Points on a hilly landscape, in no order, each with its height.
From any point a climber steps to the highest of the 2 points nearest to it. It stops when none of these is higher. Distance is the straight distance between rows; heights are no part of it.
(826): [130 103 167 161  61 140 139 153 107 171 125  87 114  61 143 119 124 104
 132 121]  h=35.9
(310): [114 174 101 169  96 148 161 119 132  95 154 141 127 154 102 110  94 155
 118 142]  h=67.1
(361): [100 178 166 181 105 143 123 111 167 102 103 148 144 130 155 149 116 126
  87 103]  h=52.7
(852): [118 144 105 172 160  98 130 121 150 108 112 148 160 173 143 143 127 119
 120  90]  h=44.2
(276): [191  82 137 101 162  69 128 125 118 187 141 157 126 140 146 176 141 119
 112 118]  h=45.2
(59): [ 81 157 129 151 139 145 158 120 155  76 125 171 117 140 119 122 125 147
 129  96]  h=45.0
(460): [173  87 109  89  95 108 120 103 109 169 159 135 128 104 119 120 168 144
 144 185]  h=28.7
(471): [ 91  79 118 108 174  99 125 124 124 117 126 132 159  97 130 158 110 141
 117 155]  h=44.5
(337): [111  73 138 156 127 129 137 136 117 145 131 135 151 108 155 113 122 125
 140 140]  h=59.4
(763): [102 139 155 160  92 169 186 143 143 100 152 104 109  82 123 140  93 128
 115 116]  h=25.2
(1162): [104 156 114 117 139 173 164 153 141  70 145 115  67 103 116  89 126 110
 115 101]  h=61.6
(631): [104 172 109 187  78 199 123 131 125 127 147  83 117 103 175 134 101 122
 148 143]  h=34.3
(270): [140 116 160 134 153  66  96  98 117 161 122 162 148 130 163 111 158 145
 130  71]  h=36.5
(1012): [ 85  78 118 159 109 162 140 121 142 105 134 118 146 119 138 135  87 113
 143 149]  h=60.9
(952): [109 161 110 173  82 142 160 128 125 130 151  96 111 116 119 105  89 173
 131 133]  h=81.2
(1173): [203 122  79  29 159  99 109 126 153 185 124 124 124 147 152 166 152 136
 138 194]  h=1.4
(329): [112 195 139 163 125 163 156  98 174  82 114 165 126 142 112 141 129 133
 151  77]  h=49.0
(547): [108 160 134 175  66 183 169 116 146  86 160  67  88  85 123 160  83  93
 138 125]  h=27.2
(905): [119  83 178 145  70 140 149 144  81 161 126  69 134  61  93 134 141 125
 137 120]  h=38.1
(31): [140 131  62  81 171  84 120 130 143 102 123 118 134 157 114 162 119 155
 103 170]  h=36.0
(582): [178 103 108 142 120  92 144 154 128 183 151 141 130 183 148 121 110 139
 152 143]  h=12.7
(160): [111 149 131 136 172 113  81 134 109 137  88 139 167 198  64  91 140  90
 129  97]  h=45.1
(404): [ 93  84 127 123  87 138 129 107  88 156 185  87 135 127 124 133  62 130
 171 170]  h=20.3
(769): [106 168 136 147 136 102 104 155 104 152  74 147 140 173  96  70 136  84
 130 127]  h=41.2
(1204): [188  72  89  81 121  86 143 103 160 186 146 161 112 119 111 171 173 110
 156 163]  h=20.0
(700): [ 83 120 134 167 128 172 152 100 166  81 124 109 135  76 124 142 129 134
 131  88]  h=68.3
(810): [120  53 126 116  74 150 111 127  85 144 132  66 135  86  98 108 140 121
 176 160]  h=40.8
(215): [192  81 110  64 128  86 130 116 143 169 131 139 133 112 114 148 156 153
 139 194]  h=24.3
(1142): [111 145  81 144 144 103 157 119 146  82 132 149 146 179 129 123 118 122
 121 132]  h=39.4
(604): [141 103  78  78 166 122 143 124 135  99 158 131 147 171 144 182  64 128
 101 188]  h=30.4
(607): [114 217 119 159 107 133 149 103 180  69 112 163  92 155  92 130 139  77
 171 120]  h=54.7
(232): [ 93 140 125 184  95 170 165  91 193  69 127 132 137 109 143 162 125 123
 158 101]  h=76.1
(17): [176 115  63  51 160  92 111 131 110 168 155 129 117 169 142 138 135 139
 168 209]  h=4.1
(1003): [128 123 101 178 107 129 139 133 120 151 141 135 147 136 161 108 113 129
 158 149]  h=53.9
(403): [131 125 146 151 106 124 143 109  96 116 153 146 145 118 125 119 117 140
  83 139]  h=47.8
(628): [168 118 153  61 220  92  91 169 108 162  82 144 134 219  96 159 123  87
 121 117]  h=31.1
(753): [113 204 131 164 121 204 162 158 179 106 132  79  91  98 157 150 117 122
 124  89]  h=60.0
(794): [128  59 142  82 157  81 124 123 122 149 122 143 160  85 137 140 137 148
 128 159]  h=47.7
(431): [155 109 107 134 129 130 120 160 134 167 124 151 142 203 140  99 149 131
 152 141]  h=11.1
(11): [129 107  89  84 192  84 128 127 128 117 118 123 178 114 140 170 117 157
 103 174]  h=40.9
(1161): [ 80 130 118 194  90 168 158  99 157 105 129 108 137 117 151 144  94 111
 142 145]  h=66.6
(747): [122  79 175 119 135 128 134 134 103 137 133 123 124  79 144  99 144 139
 132 100]  h=64.3
(175): [112 139 108 107 134 192 162 147 112  92 173  80  82  70 110 128 110 107
 118 115]  h=68.4
(884): [138 169 139 161 129 196 153 167 145 130 129  84  95  96 151 104 119 147
 117  85]  h=65.3
(174): [163 104 140  67 182  60  72 156 124 171  92 158 140 210  95 123 139  88
 139 113]  h=34.0
(939): [ 81 138 118  93 148 147 132 157 143  70 119 133  88 120 100  86 134 128
 128 125]  h=57.1
(1153): [120 178 171 139 114 142 110 152 116 117 102 152 101 142 121  77 160 128
 101  92]  h=45.4
(72): [111  91 157 126  92 166 143 130  79 125 136  73 131  81  82 125 122 123
 113 142]  h=40.2
(997): [152 111 192  60 142  68  82 108 123 162 113 190 123 142 124  98 164 149
 120 101]  h=39.7
(773): [116 129 154 147 146 153 139 134 115 137 135 119 113  65 159 108 153 139
 113 101]  h=68.9
(913): [147  85 109 106  87  95 118  98  96 175 196  89 132 131 121 125  87 142
 170 174]  h=18.0
(839): [109 185 131 174  55 171 153 104 161 100 164  89  84 120 135 145  80 132
 154 139]  h=29.6
(1020): [201 119 125  34 199  97 115 157 134 156  96 131 110 161 157 174 127 111
 113 159]  h=68.7
(271): [ 97 188 145 154 117 167 126 136 108 123 109 137 100 156  95  87 126 133
 123 124]  h=48.9
(146): [ 75  98 163 173 126 148 145 126 117 108 104  82 144  69 119 139 112 121
 126  79]  h=63.5
(151): [126 136 112 106 172 115 132 135 117 127 141 156 134 147 119 114 126 160
 115 158]  h=47.3
(837): [185 116  83  62 145 100 114 131 125 171 131 160 117 182 108 142 168 118
 170 176]  h=7.0
(320): [100 122 126 177  70 180 138 139 109 136 131  61 120  95 147 121  96 125
 141 139]  h=36.3
(634): [109 145 177  91 161  97  76 145 118 153  86 165 142 170  88  75 142 139
 142  83]  h=29.7
(1191): [161 120 135 145  78 135 144 125  99 164 150 108 100  70 136  94 138 123
 127 142]  h=33.2
(77): [141 165 163 151 125 128 116 156 117 115 100 106  86 107 142  84 158 121
  85  64]  h=42.5
(1035): [166 106 157  37 157  69  71 118 138 153 110 178 149 144 139 130 160 116
 117 110]  h=43.7
(1112): [133  63 116  91  87 143 110 107  84 140 138  83 156  97 105 138 123 129
 138 198]  h=44.6
(906): [ 87 120 105 166  91 163 129  82  96 133 180  77 140 129 123 140  68 131
 178 162]  h=22.0
(867): [135 142 171 120 155  95 117 140 120 163 116 184 143 185 117  99 130 158
 112  86]  h=28.0
(881): [148 114 111 101 194  83  97 150 119 141  97 161 132 191 115 123 142 127
 124 102]  h=37.2
(1088): [122 169 143 181 107 134 102 147 142 131  74 127 141 107 177 118 161 144
 111 111]  h=32.1
(272): [113  87 132 153  61 173 128 138  93 147 144  40 112  85 124 110 125 129
 172 138]  h=38.4
(1102): [170  96 154 107 143  75 107  97 136 194 143 177 134 140 150 145 173 118
 141  83]  h=39.8
(124): [185 102 135 148 152  85 138 114 105 164 144 138 163 148 136 162 154 139
 114 100]  h=47.2
(500): [214  86 111  78 179  98 139 150 122 170 133 135 113 146 150 182 138 112
 131 145]  h=53.1
(387): [ 94 141 135 160 160 112 131 123 153 112 110 157 145 139 135 104 133 153
 118 103]  h=42.2
(737): [142  57 104 119 112 134 110 115 105 142 153 121 168 134 128 144 131 132
 108 186]  h=50.0
(592): [177  92  99  92 159 117 107 156 112 157 145 155 141 199 143 128 146 117
 153 152]  h=9.5
(649): [ 80  77 156 160 127 100 140 114 111 117 118 117 169  87 116 147 117 132
 113  98]  h=59.8
(54): [175  86  97 105 117  74 137 132 104 180 185 121 124 151 140 127 100 132
 151 178]  h=15.3
(856): [110 222 168 157 125 161 115 133 147 120  97 117 109  86 167 145 132 138
  91  62]  h=66.3
(1115): [104  66 108 125 113 144 125 117 101 109 159 120 158 131 114 156  85 120
 114 177]  h=55.2
(1140): [133 140 108 183 131 117 123 143 123 153 117 153 165 171 168 133 120 118
 127 124]  h=48.5
(56): [120  53 147 126 143  63 138 124 105 167 121 125 167 106 110 157 141 132
 142 140]  h=51.7
(273): [133 162 161 168 136  97 103 120 127 156  98 135 143 116 168 103 163 159
 127  80]  h=34.1
(135): [102 183 158 166 127 162 103 136 193  89  93 103 102  97 172 147 140 119
  92  62]  h=61.3
(635): [119 103 146  80 169  99  89 101 121  95 117 163 167 153 138 130 123 152
  69 109]  h=46.8
(230): [188  99  72  88 169  79 124 156 127 136 127 110 135 167 128 165 117 148
 100 177]  h=31.0
(910): [156 123 123  90 114 119 117 137 120 141 114 139  97 100 117  71 196 123
 127 129]  h=38.0
(1073): [121 204 141 160  92 193 140 134 208  74 105 130 106 110 155 182 124 109
 127 128]  h=50.9
(587): [102 168 150 195  92 178 122 110 181  90  97 117 123  95 174 173 125 122
 102 103]  h=56.5
(1182): [ 92 127 155 105 148 126 111 104 130  67 114 145 114 102 130 110 137 144
  86  71]  h=55.1
(170): [164 119  99  86 120  92 110 134 111 142 121 149 117 127 121 102 185 149
 134 164]  h=33.9
(676): [119 107 171  82 160 106 106 123 114 110 113 156 126  84 142 101 148 139
 106 104]  h=59.5
(67): [186 129 133  29 190  56  87 130 145 156  89 158 144 160 153 149 156 108
  99 148]  h=52.1
(256): [ 89 129 106  92 147 140 103 151 130  86 107 151 127 157  78  79 145 126
 130 138]  h=53.4
(1076): [189  94  97 102 158  66 108 136 129 128 130 143 145 177 128 139 150 138
  90 147]  h=26.8
(752): [116 210 137 153 129 193 164 134 172  84 128 122  88 126 114 124 139 123
 130  76]  h=54.6
(812): [ 83 145 120 173  61 209 156 123 159 103 135  54 106  82 124 171  75 109
 181 127]  h=25.5
(927): [127 195 140 153  87 191 162 116 192  84 124 141  83 120 144 169 124  88
 177 103]  h=56.6
(652): [120 130 116 110 133 162 155 139  95 123 154 101 101  65 125  94 135 130
 129 122]  h=76.9
(902): [109 197 113 177  83 188 120 117 152 121 139 110  99 140 149 134 101 146
 124 145]  h=32.2
(738): [129 110 155  66 165 103  79 152 123 169  88 174 145 180  82  93 157 115
 139 135]  h=31.4
(277): [149 139  87  88 185 101 124 161 106 126 122 144 143 195  99 124 127 128
 112 142]  h=41.4
(28): [115 112  78 130 150 123 147 118 144 105 158 152 144 175 133 149  72 119
 118 150]  h=35.0
(396): [ 88 130 145 115 157 101 123  87 124  71 130 169 159 112 135 136 129 131
  75  97]  h=51.1
(754): [135 165 148 167 108 145 153 162 143 140 127 111 103 109 134  90 125 177
 130 109]  h=69.4
(968): [137  68 168 154 128  73 124 107 118 150 119 128 166  90 127 132 136 157
 118 104]  h=55.8
(482): [148 112 127 135 148 116 136 118  97 137 133 155 166 135 131 124 144 147
  98 133]  h=53.0
(100): [142 208 124 155  81 155 166 111 187  66 129 148  72 126 107 138 134 103
 194 119]  h=69.3
(1219): [ 78 148 118 124 166 128 102 145 119 100  93 162 140 183  56  94 127  75
 137 126]  h=49.1
(503): [110 172  98 126 113 149 126 129  94 114 146 146 117 169  82  96 107 126
 119 148]  h=55.5
(925): [ 67 136 113 164  72 175 134  86 132 110 160  52 105 105 122 158  86 115
 187 149]  h=23.8
(798): [147 154 131 136 114 133 117 149  91 126 129 142 107 123 119  70 170 117
 114 131]  h=41.6
(178): [104 185 154 168 146 163 137 122 128 135 125 135 126  87 147 122 142 130
 100  92]  h=72.8
(202): [124 115 134 148  97 165 144 109  88 100 158 113 136  77 119 136 117 126
 100 149]  h=43.4

Call two points neighbours if one is among the 2 nearest of the other. Go from one point of each pair to the other, from neighbour to neighbour, staying as high as possible. Name the lowest point that can't be avoided.
(852), (1020): (1191)
(652), (178): (773)
(178), (100): (1073)
(178), (952): (329)
(482), (1020): (276)

For each start below, name the point where the climber stops.
(160): (652)
(769): (652)
(387): (952)
(812): (232)
